Each row is a point on a landscape with many valleys, with its height.
From any point a ball rolls to the lowest of the 2 points nearest to it. It stops when none of these is lower. Distance is the straight distance between rows; heights are no part of it.
ton: [108 124 194 155  95  94 107 119 160  60 126 148  71 144 120 110 151 115
 154 100  79  62 104 102 102 105 143]  (h 579)
fil: [102 178 126 169  97 158 165 117 142 146 181  96 159  85 137 148 123 122
 108 100 129 154 167 115 153 143 101]  (h 358)
Novob: [210 100 104  81 119 126 107  68 146 153 150 154 178 154 168 119  96 132
 156 136  80 124 141 162 116 115 143]  (h 459)
sopup: [187 107 107  86 114 110 119 138 127 161 137 122 217 119 146 157 102 117
 135 126 121 129  94 127 112 161 114]  (h 253)
dukik: [107 115 150 168 151  90  93  99  85 111  99 135 138 133 104 128 150 149
 180 139 109 124 105  99 103 113 105]  (h 346)
kogub: [182 132 109 139 133 145 109 139 150 155 148 102 129 129  93  80 144  74
 107 138 125 143 150 157 133 110 141]  (h 634)
beki: [146 187 138  93 115 146  97 137 146 145 186 145 135  94 153  96 105 148
 139 103  83  78 138 102 133 121 150]  (h 317)
kadeb: [190  99  94 149 152 120 125  96  92 140  85 114 169 141 155  99 107 137
 119 166 122 174 163 108  96 116 107]  (h 544)
Foto: [155 116 138 128 135 114 159 137 149 212  96 174 103 150 134  82  82  86
 142 116 175 158 130 138 113  58  44]  (h 564)
Liv: [127 155 109  93 120 136 119 191 166 142 157 107 129 141 122 147 105 101
 100 119 124 120 105 159 149 157 146]  (h 386)
nen: [177 106 142 127 173 107 153 135 117 133 112 131  94 155 132 159 129 136
  76  95 158 143 140 137  81 133  98]  (h 582)
lus: [ 75 107 150 132  77 121 126 108 151 127  89 173  53 141 117  76  79  82
 157 167 148 105 115 104 141 122 121]  (h 230)
garuz: [152 124  97  75 159 151  82 117 111 183 142 105 142 175 138 176 113 159
 115  95 119 127 114 138 129 112 112]  (h 245)
Pem: [126 139 149 115 159  99 164 170 153  98 148 132  95 131 130 172 151 130
  99 107 156 107 113 156 135 192 153]  (h 500)
podo: [ 89 141  84 149 176 142 111  98  68 140 109  87 158 148 113 176 164 164
 123 151 142 156 113 142 131 136 126]  (h 535)
goso: [ 55 135 144 183 134 123 177 143 150 110 142 136  88  88  98 128 169 108
 144 123 128 131 131 146 157 137 121]  (h 364)
Vezu: [110 116 149  89  88 156 130 114 112  87 162  94 155 134 100 179 188 144
 166 100 155  87 101 162 165 153 165]  (h 452)
Torip: [ 94 175  98 160 150 139 131 156 119 152 158 116 125 100 109 153 148 144
 109 122 131 145 135 131 147 142 119]  (h 403)
mili: [156 104 119 104 103 135 123  48 120 142 130 114 137 191 186 132  79 151
  88 129 122 150 155 109 126 141 131]  (h 478)
mozes: [166  94 102 143 103 188 115 150 140 166 138  87 139 161 165  78 124 178
  75 113 108 208 207 124 129  82 135]  (h 399)
fum: [161 163  76 140 102 143 132 153 149 126 142  73 201 110 137 176 149 142
 117 113  64 152 119 165 128 162 144]  (h 480)
fon: [142 106 174 139 113 104 152 108 124 117 118 139  86 162 104 184 122 112
 113  70 157 121 119 127  70 119  90]  (h 608)
naru: [163 148 168 115 111 124 164 107 158 128 178 133 103 119 162 135 116 135
 115  61 104  94 163 132 106 125 124]  (h 657)
runas: [ 94 107 166 128 173  83 124 120  89 131 122 175 132 127 112 126 161 169
 204 122 142 105  95 112 134 122 103]  (h 304)
gos: [110 157 146 117 160 130  81 145 131 164  89 165  87 127 144  76  73 129
 119 148 154 115 133  77 108  78  94]  (h 704)
ruro: [149 103 156 116  98  93 106  77 152 160 138 171 101 163 120  94 108  64
 165 140 145 104  98 124 122  96 109]  (h 527)
Rusep: [200  95 134 100  90 102 130  71 146 158 146 140 141 162 130 114 106  90
 171 132 116 119 113 169 103 117 131]  (h 494)
leze: [183  83 103 116 108 187  96 100 142 157 146  67 156 206 160 114 129 154
  73  96 111 190 181 109 135  88 123]  (h 424)
Zib: [140 171  76 123 128 172 118 121 151 116 160  55 169 137 150 183 169 158
  85 116  88 153 132 162 149 142 175]  (h 513)
Mib: [133 123 143 109 139 137  87 144 160 116 149 140  71 151  84  76 159  94
 136 139 133  95 120 157 154 104 175]  (h 670)
ferak: [181 128 104 142 112 147 159  74 121  93 151  82 171 121 122 158 174 117
 124 120 117 140 143 171 120 148 150]  (h 490)
mul: [127 129 126 115 154 118 103  91 100 179 122 134 140 156 158 153  90 152
 155 110 138 128 116 121 118 109  83]  (h 188)
vapu: [108 107 189 167 104  84 135 152 150  19  99 133  97 142 110 117 173 114
 140 111 108  87 100 118 127 143 155]  (h 606)
Mobon: [ 86  84 186 134  76 112 145 102  92  74 126 144 123 130 101 148 138 147
 175 136 140  98 113 123 135 143 146]  (h 523)
tanor: [165 110 128 135 113  90 147 128 132 145 118 142 174 104 146 133  95 107
 152 153 114 145 109 144 107 167 118]  (h 167)
nokas: [ 83 160 109 144 191 123 108 158  94 143  87 162  94 101 120  81 110 139
 143 163 153 129 124  77 133  97  95]  (h 692)
Nirip: [138 112 117 126 109 139 169 107 107 165 133 119 148 113 127 132 103 105
 125 135 187 155 146 127 133 129  95]  (h 397)
lubov: [100  96 140 118 110 146 144  89  74 104 145 114 157 116 100 158 160 137
 166 138 166 114 125 141 158 153 150]  (h 479)
sumam: [161 147 100  88 166 163 127 144  96 133 146 114 128 115 148 118 126 149
  63 133 161 137 180  89 140 147 154]  (h 223)
pav: [138 149 121 173 103 160 111 163 152 159 127  96 119 129 153 101  94 167
  67 110  82 174 185 123 118 101 115]  (h 373)
mil: [137 135 136 169  72 164 153  89 143 124 151  78 177 126 126 159 125 103
  89  97 156 171 153 102 134 152  94]  (h 311)
tabep: [154 119 147 112 109 115  92  98 143 209 119 159 130 161 121  92  85  86
 162 123 156 130 115 127 110  52  78]  (h 548)
viga: [196 150  54  77 145 141 128 176 174 134 176  81 173 132 141 138 153 108
  91 102  94 133 129 143 158 147 172]  (h 615)
neti: [ 69  60 171 164 120  82 129 146 137  38  77 157  88 166  76 123 161 124
 131 121 144 112 107  88 120 119 112]  (h 631)
Rel: [ 55 114 145 139 183 114 111 166  89  90  65 186  77 109 108  78 137 160
 146 173 157 122 120  76 125 102 116]  (h 680)
furud: [138 107 143 110 171 115 130 130 145 106 125 179  49 121 114  58 155  96
 147 156 125  92 139 147 132 119 179]  (h 691)
fanif: [146 142 110 154 113 121 195 112 145  73 154  99 150  93 129 134 178 103
 143 150 117 123 136 190 146 171 174]  (h 441)
ved: [152 111  89 150 149 132 157  68  88 117 119 104 160 114 133 133 144 135
 131 160 128 158 162 145 119 143 145]  (h 522)
Bipav: [ 69 134 121 167 200  89 171 137 109 115 125 156 107  97 125 143 161 144
 149 134 132 129 125 113 143 159 101]  (h 306)
zelov: [ 83 140 134 141  96 128 133 123 141 161  76 169  94  92 131  77  53  98
 152 180 120 116 125 121 127 113 116]  (h 276)
gopi: [ 33 123 134 139 153 134 117 163  89 137 114 157  92 121  99 135 141 175
 166 139 150 122 110 146 169 116 121]  (h 489)
zot: [112 113 184 112  90 104 109 110 136  95  83 205 120  84 148  68 100 128
 170 182 117  73 103  80 106 133 150]  (h 451)
radog: [177 155  84 135 133 160 137 153 132 132 157  93 161 105 148  93 130 139
  66 133 118 166 189  88 145 135 151]  (h 288)
telu: [121 195  97 153  96 129 115 154 157 115 173  79 172 101 124 149 153 129
 156 103  72 115 119 147 160 146 143]  (h 443)
Nam: [145 112 102 123 128 164 120  47 120 154 143  83 139 205 172 162 122 163
  80 102 121 181 155 137 130 115 107]  (h 453)
fedid: [105 111 176 111 111 104 103 160 129  79 102 178 127 104 120  78 136 148
 170 177 126  76  96 109 146 154 179]  (h 491)
Duz: [116 155 146 162 119 151 189 128 148  65 145  97 101  84 105 163 209 128
 118 109 126 129 143 170 119 143 165]  (h 381)
piba: [140 118 157 140 106 124 190 122 138  87 130 135  72 105 122 145 151 113
 106 117 132 116 150 172  91 128 164]  (h 318)
serem: [ 67 132 138 109 123 134 150 102 154 107 147 133  97 140 154 124 103 115
 138 157 139  93 112 151 193 194 157]  (h 244)
veg: [173 155 132 121 122 141 112 131 149 112 185  94 147 116 105 100 159  76
 127  99 133 113 139 123 161 135 145]  (h 655)
Zemog: [ 23  93 163 170 118 131 137 120 101  52  89 142  94 147  86 136 156 143
 121 149 178 135 114  91 163 131 127]  (h 652)
zozul: [ 77 162 137 177 106 133 118 143 157 153 116 133  92 106 123 121  78 114
 142 133  87 130 122 142 133 125 112]  (h 316)
besu: [169 129 144  87 156 136 136 107  88 121 131 149 126 104 159  94  99 141
 102 133 152 109 172  68 110 128 134]  (h 111)
Raf: [111 168 128 118 146 122 112 185 118 174  93 156 109 116 151 122  51 154
  89 131 148 135 131  99 103 123  98]  (h 716)
rugus: [132 157 112 119 167 157  78 148 130 152 154 119  93 132  88  74 144  91
 123 141 140 118 147 124 155  91 146]  (h 651)
luv: [163  92 121 150  70 150 170 111 137 173 131  99 189 127 126 152 105 121
 108 104 154 189 150 136 119 139  70]  (h 357)
nosug: [200 151 115  76 122 136 127 158 170  97 180  89 160 124 130 125 177  88
 137 104 120  84 123 169 150 132 171]  (h 648)
lari: [136 136  40 149 160 144 133 146 137 198 140  83 184 138 139 142 142 143
  95 136  99 207 134 150 166 138 107]  (h 575)
vab: [109 134 124 134 197 104 143 119  85 156 122 148 130 122 140 156 132 156
 150 126 164 125 114 121 120 123  82]  (h 243)
buru: [154 126 116 105 174 128 147 168 111 123 128 120 106 149 116 182 149 158
  65 111 161 143 137 154 107 167 151]  (h 549)
naser: [131 145 114  62 106 151  96 149 128 108 159  87 162 142 121 200 171 151
 166  80 106  71  75 165 143 143 163]  (h 382)
figop: [190 124  99 126 157 131  90 166 115 175 105 118 157 131  99 104 125 101
 111 138 152 167 134 127 101  97 102]  (h 617)
Sani: [131 171 101  86 157 128 151 178 177 128 168  94 113 148 137 180 164 121
  86 106 145 114 104 186 170 184 166]  (h 442)
kogu: [165 106 107  50 125 135 103 167 110 155 131 134 207 109 110 138 134  95
 147 158 159 115  85 131 133 140 158]  (h 345)
vilev: [ 30 116 165 186 119 133 169  77 145  33 126 111 102 158 109 143 203 120
 107 128 159 141 114 110 167 148 138]  (h 671)
retev: [152 121 124 134 156 114 135 180  98 156  75 135 135 132  82 141 121 117
 110 132 201 158 114 148  79  98  94]  (h 602)
vala: [100 152 111 129 140 165 139  64 143 118 154  80 120 160 159 174 154 155
  72 122 127 163 145 161 140 134 146]  (h 481)
pesen: [111 152  44 133 173 146  84 136 103 165 134  78 176 131 113 180 152 155
 130 129  97 163 101 129 147 134 124]  (h 556)
toman: [101  93 145 127 109 136 161 102  69 124 110 134 131 105  92 127 135 109
 166 144 202 128 129 115 131 105 108]  (h 435)
buta: [181 116  50 110 150 159 108 169 165 173 146  76 187 159 144 137 141 132
  74 126  85 191 145 132 159 130 142]  (h 590)
kaboz: [ 53 122 123 150 145 148 119 134  72 133  84 115 111 157  99 177 131 158
 138 161 182 152 112 158 137 115 117]  (h 514)
finis: [159 152 165  93 143 128  89 130 133 126 140 177 116  93 140  82 109 136
 127 129 113  77 139  76  89  98 140]  (h 232)
dup: [ 94 118 165 151 131 107 125 109 126 110  69 200  92  68 150  63 120 118
 170 161  83  86 119  72  77  93 118]  (h 409)
nepi: [156 169 104  78 138 151  78 141 113 174 168 123 173 106 151 125 104 172
 127 110  78 119 140 103 125 110 142]  (h 370)
dubit: [192 138  66  83 146 142 114 104 136 145 192 119 182 120 175 135 118 153
 150 117  61 113 150 145 141 132 145]  (h 416)
Biven: [ 43 164 120 143 132 123 125 206 113 125 139 145 115 110  70 163 164 158
 123 117 169 134 111 127 173 152 135]  (h 450)
pada: [ 70 174 132 183 114 133 138 135 166 102 160  96 114 112 122 117 165 112
 153 127  91 122 120 160 175 143 137]  (h 402)
bos: [122 108 151 135 140 104 150 161 136 162  92 179  94 137  98 130 112  80
 142 107 201 142 101 138  90  87  63]  (h 583)
lom: [142 157 115 131 135 108  95 172 110 182 104 129 178 121 153 125  74 159
 105 123 117 155 121  70 104 133  74]  (h 729)
zos: [122 112 137 161 125  94 155 141 114  97  95 152 136  83 115 119 122 114
 157 174 113 130 114 142 111 162 137]  (h 61)
kifo: [ 27  75 147 159 135 112 147 117  77  70  40 162  55 131 107 110 131 137
 139 156 170 131 127  86 124  85 108]  (h 666)
bip: [198 101  77 151 128 142 136 129 118 151 116 103 189 135 170 114 121 179
 105 137  74 191 184 148 104 121 125]  (h 562)
rorug: [ 81 142 154 112  95 117 119 161 145 121 134 135 111 130 131 147  92 115
 136 134 145  93  87 149 173 169 142]  (h 320)
dilu: [138 138 176 131 124 120 131 144 148 116 153 145  82 120 119 160 135 131
 132  58 114  91 119 133  86 111 114]  (h 632)
takub: [139 151  95  57 149 143  62 144 135 143 171  95 166 158 135 189 141 146
 138  85  82  93  79 126 145 136 144]  (h 315)
rapo: [102 174 120 185 117 136  86 168 161 145 115 102 112 141 133 113  77 121
  79 123  90 160 143 123 139 122 111]  (h 347)
Loz: [119 133 154 154 154  95 108 120  96 127  85 165 116 104 143 114 106 144
 161 141  97 114 119  99  60  90 100]  (h 377)
pag: [148 111 155  69 131 108 108 162 123 112 127 166 169 107 114 121 137 127
 156 161 144  87  95 130 124 147 171]  (h 425)
Rodom: [ 89 105 194 139  78  87 126  87 122  82 102 172  81 144 115 139 123 138
 184 119  98  80  96 114  94 109 130]  (h 555)
leliv: [ 86 131 158 123 102 121 131  87 168  99 128 145  75 144 152  79  81  87
 132 162 121  86 120 114 171 161 142]  (h 153)
fabiv: [166  89 156 125  82 106 194  78 133  91 104 161  71  99 138 100 108  86
 127 148 114 114 154 137  88 121 157]  (h 240)
lapus: [182  83 145 121  83 114 138  78 126 140  99 144 136 171 202 108  42 146
 105 136 117 151 153  89  95 132  99]  (h 505)
beduv: [124  74 156 153  95 102 182 130 131  94  76 174  95  77 113 100 119  73
 158 164 119 121 126 123  80 127 122]  (h 160)

For each start below, name the point where the ball stops.
neti | mul
kadeb | zos
figop | besu
nosug | mil
dilu | leliv
bip | leliv
leze | leliv

Call two points neighbours if one is among the 2 nearest of the other. Go from one point of each pair to the other, from neighbour to neighbour, staying as low as possible. Name the highest point that can't be avoided.
leliv / zos | Zib
mul / zos | fedid
mul / mil | lubov
